Each row is a point on a landscape with many valleys, with its height.
From any point a ball rolls to the lowest of the 2 points nearest to it. It stops when none of these is lower. Distance is the straight distance between rows; heights are no part of it.
K_474 h=424:  68  73 143  59  63  75  69 113  88 106  88  97 133  79 109 132  69 102 121  89 157  62 119  73  88 113  95 102 119  98  98  88 123
K_147 h=388:  33  40  82  92 103 104  75 120  47  96 102 124  98 100  79 111 138  85  53 112 124 116  97  78  89  79 157 113  97 124  85 111 130
K_778 h=200:  91 102  76  72 133  88  91  88 150 101  91  86 137 137  75 126  83  87 112  93  75  92  97 134 119 119  88  71  79 114  99  64  98
K_957 h=655: 107 102  90  95 108 108  90 110 119  87  94  94 115  88  91 103  90 101 104  92 101  94  88 118  99 111  77  96  94 109 113  82 109
K_700 h=130:  80  99 126 101  62 128  84 141  63  58 125 101  47  37 110  91 130 124 107  83 136 146 106  54  86  80  79 117 106  96 113 119 121
K_365 h=810: 127 121  64  96 108 116 114  91 121 131 104  71 127 142 143  96  88  53 105  94  72 105  91 118 133 110 106  63  45  94 120 107  76
K_817 h=375:  57 121  93  78 112 111  78 120 128  63  98  87 127  80  80 131  93 119 120  73 115  95  78 113 116  98  61  91  95 125 126  47  96
K_629 h=475: 129 119  55  76 153  99 118  73 145 102  97  89 115 135  98  96  97 106 108 125  53 115  94 159 120 128 106  77  82 105  92  91  89
K_658 h=120:  61  84 109  71 127  79  97 101 141  73  86 104 126 106  67 129  92 128  91  98 100  98  97 134 129 108  91  96 122  92 101  75  93
K_553 h=196: 134 117 110 135  91  89  87  84  93 146  81  73 105 114 103  97  74  85 120  77  88  88 103  90  82 119  76 106  64  91  90 107  98
K_663 h=469:  64 123  51  40 128 115  84 111 150  68 109 103 153 120  98 121  80  69 132  83  83  96  98 120 136  94  90  30  68 127 123  31 103
K_318 h=510: 111 108  45  94 158 104 114  80 143 107  94  84  93 131  76 114 112 120 112 132  56 131  83 158  96 127 118  97  78 124  86  77  79
K_519 h=159:  75 100 113 117 119  79  80  91 107 121  77  68 104 111  58 130  94 118 116  74  95  84  80 103  87 115  82 126  87 119  91  68  80
K_167 h=117: 117  98 114 109  84  59 108  81 101 161  96  90 138 151 125 115  63  55  90 101  73  77 108 106 130 113  84  80  79  67  89 140  80
K_910 h=261:  86 105 118 134 128  74 117  85  75 108  99  81  67 102  56 100 129 147  79 101  79 122  88 115  94  96 116 140 119  92  84 122  71
K_108 h=260: 145  80 101  93  74 110 111 109  87 108 112 132  96  94 123  78  93  67  84 131 110  78 121  87  74 104 108 100 122  97  99 115 135
K_405 h=638: 143  90  94 112  88 129 135 119  93  67 121 127  65  60 115  63 123 108  84 126 102 125 113 108  96  98 105 113 133  75 107 137 116
K_411 h=84: 124  84  76  68 125  78 123  67 139 123 102 124 142 156 114 102  72  61  77 134  63  85 119 138 134 110 120  52 107  86  94 118  99
K_975 h=411:  63  77 126  67  72 102  66 125  94  86  91 102 127  72 103 126  82 100 110  90 149  77 102  81  83 107  82 100 112 114 115  75 123
K_285 h=227:  36  90 109 109 101 105  63 128  74  83  96  81  87  76  79 135 120 128 104  70 129 123  74  78  82  92  83 119  84 118 114  83 108
K_92 h=441: 132 139  52  79 139 112 118  87 139  97 100  79 119 128 120  83  90  89 117  99  56 107  87 145 132 114  93  64  65 115 116  84  88
K_373 h=203: 105 137 149 108  67  74  65  89  90 134  85  57  99  89 116 103  65 114 153  56 125  86 108  70  85 115  53 104  87 102 100  83  93
K_525 h=220:  76  83 107 114 129  73 100  98  97 102  90  90  92 109  60 118 115 136  81 103  87 111  94 125  98 109 103 129 111  96  87 106  84
K_723 h=406: 104 100 103  79  55 128  76 109  96 110 104 101 132  96 128 103  77  49 115  94 136  68 102  66  86  93  85  77  91 122 129  79 129
K_226 h=373:  99  75 133  74  49 112  93 127  83  90 116 142  86  86 126  84 100  82  98 138 153  72 122  53  78  89 109 107 147 109 113  89 142
K_996 h=366: 152 128 113  67  65 124 135 108 106  82 117 121 110  82 164  36  82  64 109 105 110  73 120  91 130  91  79  67 124  83 128 125 110
K_851 h=165:  46  95 152  77 111  58 108  92 119  76  76  91 114 103  64 131 100 155  98  93 113  92 104 121 133 100 100 130 144  73  90 102  77
K_244 h=270: 142 143  87 115 127  92 145  83 112 148 108  58 103 141 152  78  78  73 117  84  48  99  78 119 164 107  88  74  61  74 119 114  44
K_506 h=417: 136  96  97  88  48 149 104 137  83  74 130 123  65  49 132  67 103  76 118 109 128 101 111  54  72  94  77 102 112 108 121  95 138
K_386 h=683: 157 101  74 123 106 119 112 104 100 103 106  99  80  82 114  76 102  95  94 110  87 113  98 110  83 115  91 114  98  96 100 114 116
K_172 h=294:  88  72 105  74  98 111 109 108 118  54 114 153 105  80 105  89 110 114  70 129 121 101 107 117 114  84 114  92 144  79 115 108 106
K_763 h=157:  98 108 135 124  84  87  67 106  85 126  83  70  84  80  97 105  78 123 136  70 112  90 100  74  65 110  65 122  89 107  92  86  99
K_828 h=460: 128  61  98 118  99  80 103 110  72 130  96 116  88  94  96  87  98  94  74 117  87  92 122 109  70 110 121 127 110  87  60 134 116
K_601 h=413: 128 160  51  79 152 111 131  76 134 109  96  54 107 141 130  84  93  83 132  96  44 118  79 139 134 113 104  56  48 115 113  78  62
K_179 h=291: 141 107  86  76  98 114 122 100 120  87 110 120 125  97 128  71  82  78  90 112  96  84 106 117 119 107  89  67 107  96 123 108 113
K_913 h=598:  52  65 117  90  93  85  96 120  47  85 101 120  82  84  85  91 135 103  53 102 116 127 117  83  92  78 140 119 123  93  77 140 120
K_593 h=671: 122 104  72 111 118 108  87  94 116 111  91  85 114 114  92 108  94  90 107  94  87  99  85 118  85 119  89  99  72 117 102  84 106
K_844 h=343: 110  93  89 120  76 124  61 117  92 117  90  83 105  77 107 108  83  71 120  76 122  94  96  63  59 106  79 100  62 117 103  86 126
K_211 h=243: 102  72 136  82  90  67 112 104 102  93  92 127 121  95  98 100  83 111  75 118 107  70 129 118 102 109 100 110 143  72  80 132 110
K_2 h=754: 128 102 101 173  83  89  65  88  81 165  72  88  81 111 106  84  69  78 133  62  95  91 114  50  52 116 104 112  36  90  48 113 108
K_917 h=540: 110 133 100 136 125 117 104  77  86 111 100  72  54  84  62 114 121 136 124  85  81 105  52  89  70  99  89 124  90 123 111  61  55
K_41 h=766: 124  96  73 159  78 106  79  88  92 160  86  86 108 124 114  96  80  49 116  72 106  87 110  50  58 109 113  99  23  89  68 123 110
K_7 h=418: 132  96 136  66  57 100 117 103 106  95 111 144 114  98 144  67  82  77  97 134 132  60 133  80 106  93  96  80 161  88 110 112 125
K_89 h=564:  71  73  60 108 146  87  93 102 110 103  91  94  98 126  51 125 125 122  79 120  80 130  87 138  93 117 128 113  81 117  85  91  86
K_468 h=370: 156  72 107 113  54 120 101 119  68 122 120 121  53  78 131  69  92  59 110 116 112  93 132  43  51 100 112 115 102 102  77 113 141
K_585 h=438:  46  73 111  46  99  93  79 101 139  70  91 118 152  92  88 142  70  96 102  94 137  70 102 102 124  97  92  79 126 107 119  53 117
K_61 h=327: 136 127 108  68  86 111 130 103 127  69 105 121 128  85 136  55  78  89 105  96 103  72 118 115 136  97  77  69 132  83 119 117 103
K_138 h=459:  63 100  61  40 116 119  81  96 145  77 112 119 160 127 109 119  71  56 113  99 100  84 103 111 134  79 102  28  83 127 133  33 112
K_749 h=404: 100 134  72 103 131 129 124 106 126  40 121 108  80  77  95  90 133 151 103 111  82 134  74 138 126  91  86  99 112 106 120  85  75
K_79 h=226: 116  75 128  85  71  96  99 117  93  98 107 121 106  80 113  89  90  93  94 117 125  79 121  89  80 103  94 102 127  92 100 115 127
K_433 h=506:  84 126  46  80 140 128  95 113 135  61 115 102 103  97  89 115 114 127 118 108  79 124  77 144 111 106  88  75  78 128 119  45  90
K_514 h=247: 112 151 146 136  78  76  77  65  88 154  74  55  95 108 100 110  62 102 154  56  99  77  95  63  85 109  57  98  69 101  99  73  68
K_647 h=250:  21 112 107 109 116 102  73 107  76  74  96  77  82  96  51 143 140 139  96  75 115 137  62  86  97  82  87 113  89 126 115  83  89
K_645 h=557:  90  97  78 132 122 116  91 110  86  89 108  85  70  86  74 117 126 125  99  94  95 134  70 109  83 103  93 123  84 118 109  89  96
K_644 h=562: 148 157  97 111 116 103 126  71 111 113 101  68 103 109 123  71  90  99 118  80  65  92  76 118 117 109  66  95  77 101 118  90  81
K_246 h=504: 134  52  44 125 113 101 107  98  84 130  91 121  93 109  98  96 108  76  67 141  80 102 117 123  66 112 161 125  90 107  54 128 117
K_782 h=195:  57  89 156  85 101  62 111 103 102  72  85 110 103  99  80 113 113 152  77 100 116 104 114 122 126  93 116 125 149  61  83 135  83
K_427 h=531:  90 115  46 106 137 132  92 109 119  75 110  93  85  92  85 125 125 123 105 114  81 143  68 135  96 111  95  99  75 132 113  67  92
K_153 h=317:  51 137 115  92 132  99 110  87 116  64 103  79  86  99  45 140 135 152 107  90  97 113  62 111 122  89  85 109 121 116 119  63  52
K_32 h=103:  51 116 142  91  62 112  80 127  57  49 108  95  64  54 103 101 140 138 104  72 142 155 105  48  93  75  90 111 107  97 105 134 123
K_993 h=500: 107 144  92 128 131 119 119  75  88  84 116  78  52  79  63 113 139 150 110  99  77 125  54 105  90  88  92 117 103 118 115  75  51
K_785 h=600: 139 155 102 110 122 108 124  81 116  89 102  77  89  93  97  78 102 126 124  90  72  89  75 121 109 108  70 109 103 107 113  83  76
K_803 h=268:  89  66 100  63 115  97 114  91 146  50 107 162 117  95 103  89 104 117  69 128 107  95 115 137 132  82 118  78 159  69 110 100  94
K_896 h=212: 110 122  82  91 125  88 132 100 123 141 112  64 129 143 141  95  67  59 121  86  58  93  89 118 181 102  94  62  65  74 122 107  52
K_735 h=391:  96  84 122  87  45 111  66 116  79 121  97 106 121  97 126 109  78  58 120 104 151  62 115  45  65  98  97  93  96 122 105  86 138
K_823 h=92:  57 129 172  98  91  77 100  86  84  72  94  72  76  82  74 115 120 170 115  85 123 112  96  90 107  89 101 131 140  84 102 115  59
K_101 h=555: 142  69 104 108  74  80 114 103  64 145 103 142 103 131 121  85  89  60  62 149  92  60 137  92  73  94 135 112 130  93  50 135 129
K_392 h=368: 108  69 104 106  65 120  71 127  76 115 102 104  89  69 108  98  91  74 109  93 127  89 110  58  53 103  99 110  90 110  95  99 131
K_545 h=71: 136 139 117 113  82 110  95 100 104 106  99  74  93  75 120  77  82  98 132  69  99  91  97  88  91 110  52 105  86 103 115  87 102
K_964 h=499: 115 173  95  89 113  99 139 102 115  91 107  60 125 105 135  64  76  86 138  52  75  85  82 109 156  81  66  66  83 109 133  81  66
K_78 h=394:  61  91  98  77  91 116  68 128 110  71 103 102 119  68  91 131  94 112 108  85 133  93  82  97 100  97  69  94  98 118 125  64 114
K_168 h=792: 125  96  83 125  56 129 101 104  96 160 122  93 122 131 164  98  83  21 105 104 107  80 101  61 112  96 117  75  53  78 129 116  83
K_82 h=724: 146 101  79 172 109 108  93  85  82 142  82  85  63  96  98  83  96  94 124  81  83 107  93  81  51 118 108 130  58  99  67  96 108
K_688 h=55:  61 131 157  99  82 101  94 105  83  49 101  90  69  72  86 103 133 157  99  81 124 135  98  86 111  76  96 123 129  86 108 129  88
K_794 h=528: 118 157  93  90 120  97 120  82 124 104  97  60 123 121 110  91  82  89 132  70  69  83  83 116 140 103  64  77  80 111 122  76  76
K_589 h=38: 117  86  72  74 116  89 119  76 131 139 111 113 149 164 130 110  75  38  89 133  68  88 110 123 145 104 130  44  81  84 113 115  84
K_979 h=259:  97  96  67  54 131 109 103  92 149  69 107 125 136 111 104  93  79  90 103 115  82  96 105 137 131  96 103  46 105 101 118  71 103
K_679 h=197:  56 103 126 121  87 112  58 128  64  89 103  76  62  52  95 116 116 134 126  65 132 130  81  61  71  88  71 126  83 117 111  86 109
K_313 h=324:  64  78  99  88  84 117 107 110  58  49 116 146  73  85  94  90 149 103  48 117 128 146 111  77 101  65 136 101 126  96 106 139 132
K_999 h=742: 123  87  94 184 103  99  70  94  72 159  81  94  56  92  99  78  79  92 132  62  93 103 108  59  44 114 119 127  45  99  36 103 116
K_470 h=132: 150 129 142  95  55 111 112 121 104  74 114 103  66  48 137  53  93 125 129  92 114  97 126  83  96 107  64 111 128  79  97 125 100
K_912 h=485:  77 113  51  61 131 126  87 112 145  64 107 106 131 101  90 119  93 100 117  94  84 105  88 134 119 103  82  59  76 129 118  40  99
K_12 h=207: 122  73 113  90  89  68 107  94  95 127  93 124 128 118 104 103  75  81  72 122  93  64 125 113  93 108 102 100 122  83  70 126 113
K_889 h=565:  80 116 120  93 128  91 118  91 131  64  97  93 100  99  65 110 109 151 102  98  88 102  83 131 130  99  90 116 134  90 110  88  66
K_728 h=183: 134 101 132  91  65 106 104 121  98  81 112 110  78  61 120  72  99 117 109 101 116  95 120  94  87 103  80 114 127  81 102 122 115
K_498 h=363: 108 109  56  91 142 117 118  98 132  60 116 113  90  93  91  93 120 138  95 124  80 137  86 148 118 109 103  93 106 107 111  87  87
K_62 h=578:  75  80  94 138 112 101  88 111  64 100 100  85  60  82  75 100 132 117  85  85  94 137  87  91  74  95 112 130  90 103  89 118 106
K_169 h=364: 131  97 122 148 118  68 108  86  70 137  88  87  57 102  80  85 104 132  97 100  64  98 103 103  69 111 102 144 108  85  62 117  81
K_540 h=608:  94 106 141 105  94 102 123 108 111  42 101 123  81  81  99  82 132 149  77 109 106 123 112 124 123  87 113 114 153  61 102 153  83
K_710 h=353: 120  64  60 110 109  99  94  97 102 119  95 110 120 117  92 108  96  77  81 123  94  93  99 116  76 118 126 100  84 112  82 104 117
K_608 h=399:  27  41  90  78 103 102  71 123  74  88  94 123 118 100  70 133 121  96  61 108 132 108  87  87  90  85 140 102  97 120 103  88 122
K_21 h=298:  52 112  93  93 108 115 104  99  99  27 106 122  90  90  78 112 151 141  67 102 112 159  90 111 126  72 104  85 110  96 118 121 106
K_293 h=267:  30 125 107 112 124  90  88  85  63  71  89  79  76 107  44 124 156 142  75  76 102 144  67  86 101  75 104 109  97 128 103 109  95
K_327 h=128:  61 120 166  97 107  59 112  76 102  82  88  78  90  95  58 126 111 169 111  91 105  90  95 108 117  99  98 136 147  81  92 105  55
K_685 h=415: 113  51 108 132  85  85  76 126  51 137 101 106  59  73 105  79  97  89 101  92  98  98 130  68  53 101 123 136  92  94  42 124 119
K_872 h=160:  78 106  95  79 132  88  93  97 141  83  91  85 123 115  64 130  91 117 110  92  86  92  91 131 118 109  80  92  98 117 104  57  87
K_346 h=374: 155 158  56 107 139 106 131  62 125 129  90  54  91 140 139  84  95  83 119 105  46 114  73 134 128 121 104  78  48 110 108  93  65
K_581 h=621: 117  97 130 102  77 113 123 120 101  56 114 127  72  65 112  69 126 131  80 116 110 120 120 106 105  90 105 116 147  64  97 152 103
K_67 h=325: 148 150  82 127 122 100 128  61 110 149  93  53  97 144 134  86  87  75 116  83  50 103  79 115 133 112  86  84  50  94 110 103  56
K_299 h=296: 159  75  70 112  84 115 111  97  89 123 109 125  91 103 122  82 100  60  87 133  94  91 113  93  67 112 126 109 100 103  88 119 136
K_208 h=141: 118  84  74  75 136  77 117  77 146 102  99 120 131 132  90 100  81  95  79 129  64  93 114 158 123 119 110  71 114  88  88 101 100
K_831 h=437:  80 116 104  58  69 116 116 112 105 110 127  97 156 107 161  88  60  31 127  87 128  69 105  74 163  73  91  46 103 106 157  77  88
K_310 h=833: 168 129  46 124 112 127 112  80 112 121  95  79  92 110 137  81  98  71 103 101  72 117  89 114  93 119 102  90  50 110 103 106 110
K_586 h=450:  55  95  87  37 104 104  80  99 147  70 101 117 161 104 105 127  65  72 113  89 120  72 104 104 137  81  89  47 107 115 131  40 116
K_906 h=538:  97 123 133  92 122  68 118  77 125  95  90  76 108 108  67 111  92 140 116  89  82  74  91 124 125 111  75 120 133  96  98  84  66
K_497 h=338: 174  91  82 121  67 131 110 100  79 127 109 108  72  91 138  70  96  48 105 107 103 100 118  70  62 107 108 105  79  98  92 120 137
K_962 h=311:  51 103  95  87  99 111 100  94  70  29  97 133  85  89  80 100 157 123  52  99 122 162 100  88 112  66 113  87 111  97 107 143 136
K_699 h=377:  36  50 109  80  94  91  85 118  29 105  96 138  94 106  88  93 136  81  40 115 118 104 116  71  94  69 170 125 117 109  70 127 126
K_404 h=596:  71 117 141 106 106  90 117  88 113  38  92 111  89  99  76  97 136 159  74  99 101 133 102 130 137  81 113 110 150  69 104 137  71
K_911 h=513:  88 107 143  92 100  56  96  85 113 111  79  76 116 106  75 120  76 130 115  88  99  69 107 116 110 119  66 120 123  90  89  94  88
K_562 h=167: 108 101  98  97 104  77 117  88 120 151 106  77 140 153 131 113  61  48 103  96  66  89 101 112 157 111  92  69  69  70 114 120  65
K_725 h=235: 109  83 101  63 115  90 115  84 144  75 103 142 133 106 105  90  80  98  80 121  95  79 116 133 132  96 102  71 139  80 104 101 106
K_988 h=316: 111 118 100 144  74 116  60  97  97 141  77  71 106 100 106 103  75  74 136  55 113  89  96  58  64 108  76  95  39 105  97  80 109
K_903 h=397: 102  52  69 108  89 128 101 119  71  91 118 133  78  83 102  99 124  81  79 134 120 116 100  83  72  91 134 111 114 112 101 105 135
K_333 h=412:  44  43 113  73  98  85  78 120  94  92  90 122 126  99  79 133 100 105  68 113 131  86 103  96  92  93 122 103 119 104 103  88 117
K_918 h=821: 153 118  47 115 112 115 117  70 121 135  94  75 112 135 141  92  91  59  99 109  64 115  90 125 109 126 119  78  41 102 102 119  93
K_816 h=405: 105  70 121 105  34 108  62 122  72 133 100 110  94 109 131  98  86  52 120 111 148  55 126  20  49  93 118 107  96 128  87  90 146
K_3 h=453:  86 137 101  64  76 107 125 121 104  99 114  79 151  87 157  77  55  55 131  57 114  79 105  90 173  76  76  48  97  91 149  92  81
K_113 h=323: 115  67  65 135 111  89  85  96  90 138  77  92 109 120  78 107  96  83  86 104  86  88 108 109  65 118 123 122  68 104  55 113 106
K_207 h=309: 113 111 105 153 130  80 117  75  64 130  95  82  40  97  65  88 130 142  93 101  64 119  84 106  73  99 123 142 111  97  76 115  68
K_653 h=392: 131  47 100 119  72 112  96 129  51 130 117 123  49  77 117  76 102  68  96 111 103  98 132  54  52  92 134 132 109 102  54 122 136
K_529 h=801: 130 103  67 114  85 124 109  94 112 151 113  81 131 137 155 101  85  34 104  99  90  96  95  91 120 104 113  69  43  88 122 119  79
K_323 h=142: 134 121 105 108  87 100  99  91 106 125  98  77 115 102 123  88  79  73 112  79  93  89 100  95 101 113  69  90  77  95 112 106 102
K_176 h=482: 142  61  71 132 113  86 124 103  69 133  99 123  73  98 101  83 107  94  59 136  74 108 125 130  74 108 142 134 115  85  52 144 112
K_142 h=102:  96  93 106 127 103  98  78 106  91 114  87  75  91  91  82 110  97 113 111  81  99  95  86  95  73 110  80 123  81 109  94  86 101
K_703 h=169: 125  85 102 108  89  67 101  85  96 147  88 102 135 135 107 108  70  64  80 112  82  72 118 109  97 116  99  92  91  85  78 134 106
K_948 h=523: 126  52  55 135  92  99  92  98  68 148  92 122  98 114 102  97  98  56  79 124  92  73 123  86  55 106 158 129  77 108  45 124 121
K_967 h=116:  22  68 117  86 130  60  81 111 104  97  74  87 119 119  44 152 107 131  81  84 109 105  89 116 110 104 107 124 101 105  89  79  89
K_568 h=784: 105  98  98 117  47 124  79 103  98 151 111  87 135 128 146 109  76  22 113  92 127  73 104  48  98  93 106  76  53 100 127 103 102
K_835 h=180:  61  85 121 117 126  61  90  88  93 119  79  72  92 118  41 130 110 136  98  89  90  91  83 109  92 108 102 136 102 109  84  83  71
K_923 h=88:  33  66 103  74 128  78  89 111 122  74  88 105 118 107  53 140 109 127  73 100 107 116  92 126 120  98 107 101 107 100 103  78  95
K_431 h=455: 115 146  94 122 119 129 128  95  98  59 120  91  59  72  86  82 140 149 110 104  82 130  65 112 106  89  87 120 111 106 122  93  68
K_84 h=249: 118 102 103 142  96  59  82  73  92 166  69  77 110 143  93 111  74  80 104  78  78  78 108  88  78 116  87 112  58  88  58 118  87
K_861 h=571:  72 113  96 141 126 104  90  85  69 110  97  68  55  91  49 123 135 135 109  81  90 126  56  83  69  92  99 125  88 125 101  73  63
K_515 h=81:  43 125 144  86  73 108  86 111  78  28  96 104  78  68  95 107 147 150  91  78 141 150 100  73 113  70  95 107 120  97 112 137 112
K_121 h=581:  59 127 125  93 120  97 116  87 136  35  99 104  97 101  66 114 130 162  96  99  97 122  86 133 153  82  98 106 141  83 112  97  58
K_860 h=225:  91  95 150  91  91  68 111 106 113  79  90 109 106  83  97 101  93 148  92 103 113  88 122 122 114 108  92 121 151  60  86 130  91
K_947 h=474:  98 161 109  78  89  97 127 108 113  94 103  62 141  94 139  75  64  79 142  48  99  80 101  99 162  86  57  65  95  95 134  89  81
K_750 h=322: 117 109  48  63 144 123 120  93 148  56 112 133 102  96 112  78  98 122  98 133  74 122 100 161 125 104 114  66 112 100 109  84  96
K_994 h=423:  40  59 128  56  95  74  83 107 113  81  82 115 141  90  79 143  86 116  83  98 136  79 106 104 111 104 100 100 127  95 103  76 114
K_843 h=53: 145 143 125 110  73 120 102 110  98  85 109  88  74  52 130  59  92 118 133  78 110  97 108  88  88 104  52 111 105  92 110  97 108
K_42 h=436: 138  70 116 133  85  72  93 111  64 149  92 108  79  91 107  78  85  95  93  99  81  86 130  85  57 108 107 127  95  81  44 132 114
K_186 h=354:  75  72 127  73  63 120  95 133  85  67 114 136  93  66 115 100 114 101  88 120 151  97 107  70  88  83 109 103 136 102 120  99 124
K_428 h=146:  23  87 125 105 130  60  86  97  76 106  71  69  94 120  40 136 127 140  81  82  98 109  86 103 103  96 115 138 104 111  79  95  72
K_617 h=365:  65  42 105  95  93  89  98 122  49 114 104 153  91 105  95  90 126  89  45 145 115  91 127  90  92  75 171 126 142  96  75 118 128
K_796 h=658: 141 105  88 104 105 122 125 113 111  69 114 116  82  71 111  72 113 119  93 113  91 117 100 123 101 105  87 111 122  85 112 117 109
K_280 h=416: 106  69  75 103  77 145 112 128  63  68 133 145  54  70 112  87 135  79  83 141 132 132 103  65  83  80 127 109 126 110 112 106 143
K_306 h=192: 102  77 101  80 131  69 122  86 141  87  95 123 121 114  80 104  90 123  72 123  82  92 112 147 128 110 104  93 132  79  88 108  93
K_563 h=82: 114  81  68 100  99  97 102  74 120 147 106 105 153 167 120 118  78  34  84 131  85  80 109 108 108 106 141  63  66 103 101 111  98
K_77 h=454: 127 141 158 124  92  64  95  61  90 139  87  69  72  92  94  92  71 137 146  78  89  76  98  80  81 112  64 115 107  92  85  88  66
K_853 h=439: 129  84  95  92  60 142 119 133  82  70 133 139  58  57 125  70 118  85  95 130 127 105 114  65  79  92 105 110 132  97 115 105 138
K_656 h=776: 114  94  71 142  59 118  78  91 103 160 102  82 126 126 129 111  79  34 113  83 117  84 103  45  76 100 113  81  26  86 103 116  96
K_830 h=389: 107  71 114  98  55 132  80 142  70  91 121 114  62  51 118  89 106  83 114 100 138 107 109  47  60  94  93 112 107 110 103  97 136
K_16 h=292: 125  87  62 151 103  78  86  76  96 160  70  85 119 138  91 109  80  75  96  94  78  78 110  98  70 121 117 114  46  94  49 125  99
K_597 h=414: 135 118 138 144 106  63  96  69  81 147  83  80  70 104  87  91  80 129 119  88  73  83  98  93  69 115  81 129 101  90  69 103  77
K_768 h=691: 114 113  65 112 135  93  95  80 131 126  84  64 110 140  70 121  99 100 117  97  70  97  79 125  90 121  93 104  66 124  88  72  83
K_196 h=231: 102  97  79  64 114  99  97  87 141  97 101 105 151 125  95 110  74  70  98 103  85  84 107 125 123 109  93  52  89 109 112  78 107
K_755 h=541:  91 100  69 105 154  96 105  84 124  97  99  84  91 118  55 124 121 132 101 118  73 123  77 142 100 115 106 107  91 120  96  75  72
K_651 h=422:  91 115 103  69  56 129  96 110 102 111 118  98 148 104 145  97  70  37 118  90 139  67 104  69 125  81  86  56  96 120 151  78 112
K_550 h=347:  58 138 109  85 119 103 101 107 130  60 105  80 104  84  68 131 111 145 125  79 107  96  72 114 128  95  68 108 115 116 121  45  73
K_320 h=318: 113  65 113  80  89 101 124 105 108  72 115 161 101  89 108  78 114 106  59 144 114  87 122 112 103  91 125  99 161  75 101 124 111
K_341 h=258: 120  89  88  78 101 102 102  94 125 106 101 114 136 115 108  96  81  69  86 112  97  85 107 119 109 109  99  71 102 103 111  98 115
K_542 h=164:  75  86 114 118  81 121  76 134  61  85 113  93  52  49  99 101 121 114 112  78 126 135  93  59  66  88  86 123  89 107 104 106 122
K_484 h=290:  46 135 108 101 127  94 107  76  88  67 101  80  77 109  36 135 154 154  86  93  96 135  57 102 108  83 103 106 107 121 114  91  62
K_972 h=376: 102  50  69  99 104 107  94 112  96 101 105 129 109 103  90 105 108  81  71 135 106 104 102 110  77 101 135 102 108 112  95 100 120
K_97 h=539: 144  61  87 124  78  92 105 103  61 150  98 128  90 114 116  85  92  52  78 128  90  70 135  79  59 101 137 122 101  98  44 129 130
K_575 h=285: 106 140 124 149  72  96  69  81  92 162  77  62  97 115 118 104  67  78 147  48 104  89  97  55  89 109  63  94  42  93 100  85  79
K_953 h=337:  54  73 133  70  66 103  99 122  72  56 106 142  86  75 102  99 134 112  65 116 146 123 115  71  97  73 129 106 140  86 110 130 123
K_764 h=635: 105 127  87 100 123 116 104 106 122  74 106  89  96  86  84  97 106 127 115  93  88 104  78 128 106 108  71 106 100 111 118  74  89
K_415 h=393: 109  85 149  63  37  89  97 113  84 105 107 137 106 105 137  84  82  80 103 139 149  51 144  62  86  93 107  99 157 101 100 103 141
K_662 h=398: 143 116 114  67  56 128 128 105 104  85 125 140 108  97 151  47  89  62 100 125 124  62 125  77 111  90  94  75 141 100 129 109 127
K_72 h=284:  32 120 102  92 116  98  92  94  82  45  93 103  89 102  55 121 155 143  69  85 114 158  82 101 115  76 100  96 101 109 112 116 109
K_111 h=590:  65  83 113 112 101  92  93 114  47  82 103  96  63  78  82  89 141 117  71  85 106 147 107  83  89  83 122 128 107  96  83 141 121
K_714 h=345: 100  54 117  88  88  84 114 112  78 105 108 158  99 106 105  86 112  95  51 151 117  78 128 100  90  84 148 113 159  87  86 116 123
K_34 h=535:  81 124  75 116 135 116 101  98  99  75 113  85  71  94  67 121 137 142  98 105  87 144  64 120 102  96  94 114  90 119 118  79  75
K_296 h=704: 151 102  67 146 112 120 103  96  91 119  95  87  70  90 109  84 103  91 110 100  83 119  87 104  67 119 102 122  68 108  91  99 115
K_513 h=289: 112 114  47  44 157 108 116  82 157  66 104 124 126 118 106  85  87 105 110 126  60 116 105 158 134 102 113  46 101  98 107  74  91
K_664 h=486: 111 136 152 106  95  59  99  65 103 131  80  63 103 113  85 112  68 117 132  81  88  66 102  96  98 115  60 115 110  94  86  94  72

For each start below, name the point where the ball stops.
K_7 => K_688
K_889 => K_923
K_97 => K_843
K_138 => K_589
K_830 => K_142
K_656 => K_923
K_816 => K_142
K_310 => K_923
K_853 => K_843
K_484 => K_688
K_764 => K_735
K_913 => K_589
K_755 => K_167

Call two points neighbours if one is among the 2 nearest of the other. Go from one point of each pair to the other, from neighbour to neighbour, staying as low as possible. Name the highest point that can't be avoided.
K_167 / K_923 => K_7
K_843 / K_142 => K_853
K_167 / K_589 => K_474
K_923 / K_735 => K_816
K_688 / K_167 => K_211
K_142 / K_923 => K_835

Write out the way that a ball takes from each point below.
K_111 => K_62, K_645, K_34, K_427, K_433, K_912, K_663, K_138, K_586, K_585, K_994, K_333, K_608, K_147, K_699, K_617, K_714, K_320, K_172, K_803, K_725, K_306, K_208, K_411, K_589
K_474 => K_975, K_78, K_817, K_550, K_153, K_484, K_293, K_647, K_285, K_679, K_542, K_700, K_32, K_515, K_688
K_506 => K_830, K_392, K_844, K_988, K_575, K_514, K_373, K_763, K_142
